A landscape with many valleys, sampled at points; each row gives a point and its height.
From any point a ball takes the steepest step (drop divided by distance) to one of its 4 nearest points. It stops when none of these is lower. Distance is the straight distance between rows; heights are no part of it.
j898: [149 173 165 105 132 125  96  56 133 151 127 118 105]  height 153
j510: [169 101 161 103  67 128 145 146 196 184 121 128 109]  height 451
j302: [139 170 177 101 121 107  94  55 144 150 112 103 116]  height 149
j810: [168 147 140  96 101 123 116  91 150 191 131 133  99]  height 71
j49: [137 138 110 140 160 155 126 140  86 114 170 132 128]  height 531
j588: [141 165 154 140 158 154  93  96  88  97 153 120 106]  height 435
j405: [127 123  98 145 154 106 109 181  84  96 143 124 124]  height 349
j930: [103 126  97 157 154  28  75 136  98 101  94 124 117]  height 109
j610: [162  81 141 133  74 162 157  95 188 174 104 136 125]  height 341
j278: [155 148 121 120 133 162 124  84 115 168 160 146 119]  height 201
j587: [138 137 125 156 160 125  91 145  78  75 144 112 112]  height 458
j156: [112 123  86 140 143  62  96 182  97 112 116 129 119]  height 302
j112: [ 73 108 102 135 113 107 145 204 135 113 105 135 147]  height 277
j76: [155 153 175  88 108  75 101  79 157 153 102  92 114]  height 154
j217: [144 164 147 135 159 156 100  91  91 113 154 124 109]  height 431
j114: [171 127 143  98  85 128 125 110 166 199 129 135 103]  height 58
j633: [118 123  99 139 150 150 150 166  95 115 164 137 145]  height 68
j509: [101 108 103 140 143 154 171 169 118 105 146 136 166]  height 137
j608: [ 91 106 100 135 133 128 160 196 121 105 132 131 159]  height 180
j859: [138 105 110 142 124 180 169  83 145 160 141 147 155]  height 98
j427: [ 65 109 132 124 120 125 168 183 148  78  74 128 149]  height 194
j355: [160  78 129 140  89 166 167  77 180 159 103 139 136]  height 469
j464: [115 122  99 160 151  50  79 156  92  89 110 115 112]  height 90
j453: [121 101 111 141 140 177 187  94 135 125 142 144 172]  height 81
j960: [ 85 118  85 133 126  74 117 199 118 132 107 138 131]  height 311
j666: [124 128  98 153 152  77  90 174  87  85 124 113 114]  height 336
j220: [159 154 138 107 120 141 110  76 132 175 139 142 106]  height 91
j431: [121 116 102 137 145 177 165 133 117 126 162 141 158]  height 95
j928: [ 65 106 121 131 118 118 161 192 149  90  85 129 151]  height 209
j396: [ 64 106 111 136 113 111 149 197 144 104  93 134 152]  height 216
j753: [ 97 113  88 136 134 102 133 202 109 111 133 132 139]  height 275
j826: [ 99 128  83 138 141  42  89 169 106 123 106 136 116]  height 54
j503: [110  99 119 130 152 165 200 103 139  92 121 134 178]  height 102
j65: [140 145 122 146 161 138 104 142  77  90 158 124 116]  height 454
j223: [138 170 163 125 150 150  91  69 107 119 144 120 112]  height 389
j493: [116 174 189 138 139 147  89  62 127 110 130 112 125]  height 324
j807: [134  90 116 141 130 173 188  70 151 126 117 139 166]  height 44
j889: [117 120  91 139 145 115 126 192  91 105 150 128 138]  height 330
j849: [170 147 163  81 100  82 110 106 160 169 116 104  95]  height 122
j199: [143 145 120 138 163 151 111 131  81 103 165 127 114]  height 455
j181: [160  88 188 105  74 142 163 164 218 156 114 131 115]  height 461
j490: [ 89 109 118 134 145 160 188 149 133  89 124 130 175]  height 127
j950: [142 122 109 135 126 178 156  93 130 157 156 148 144]  height 139
j116: [119 164 188 113 123 108  93  48 151 138 110  95 133]  height 198
j768: [ 69 111  92 135 110  86 129 200 137 131  95 145 141]  height 352
j301: [ 85 110  95 136 127 110 145 204 119 108 125 132 149]  height 358
j946: [174 146 153  83  98  92 111 107 160 183 120 115  96]  height 97
j758: [129 172 174 128 144 149  90  58 116 116 134 113 115]  height 320
j421: [159  99 135 129  80 158 146  96 180 189 119 140 125]  height 243
j202: [164  89 166 113  66 141 155 140 205 172 113 131 110]  height 438
j537: [155 131 119 118 111 159 134  83 137 185 146 153 122]  height 171
j172: [136 148 150 157 160 145  86 118  83  75 145 112 111]  height 446
j261: [ 83 108 117 134 136 146 176 178 131  89 122 131 170]  height 136
j62: [173 136 153  83  91  91 120 135 169 181 122 119  96]  height 92
j314: [126 122 122 170 153  92  77 149  82  65 126 101 114]  height 473
j363: [154 156 129 120 142 161 118  86 105 155 160 140 112]  height 317
j899: [141 158 181  99 114  83 100  66 154 150 105  90 119]  height 156
j861: [132 136 136 170 156 122  78 139  81  65 135 107 112]  height 463
j366: [132 129 107 134 148 177 151 122 105 139 170 146 146]  height 253
j725: [ 70 111 140 114 125 122 168 172 155  63  57 132 132]  height 46
j184: [156 119 118 121  98 162 144  88 153 190 140 149 128]  height 294
j511: [137 142 112 136 155 161 129 133  90 125 172 141 130]  height 802
j419: [148 161 137 126 152 156 110  92  96 125 158 138 114]  height 421
j459: [107 121  86 140 139  85 116 197 103 112 131 128 132]  height 307
j559: [157 167 156  98 120 115 100  65 138 165 122 120 101]  height 123
j397: [ 81 108 128 122 141 146 188 159 141  70 103 125 170]  height 144
j42: [166 118 135 107  83 137 131 104 167 195 127 142 109]  height 96

Where does a ball stop that starts at each point below?
j768 -> j725
j459 -> j807
j172 -> j114
j217 -> j114
j898 -> j114
j666 -> j826
j366 -> j633
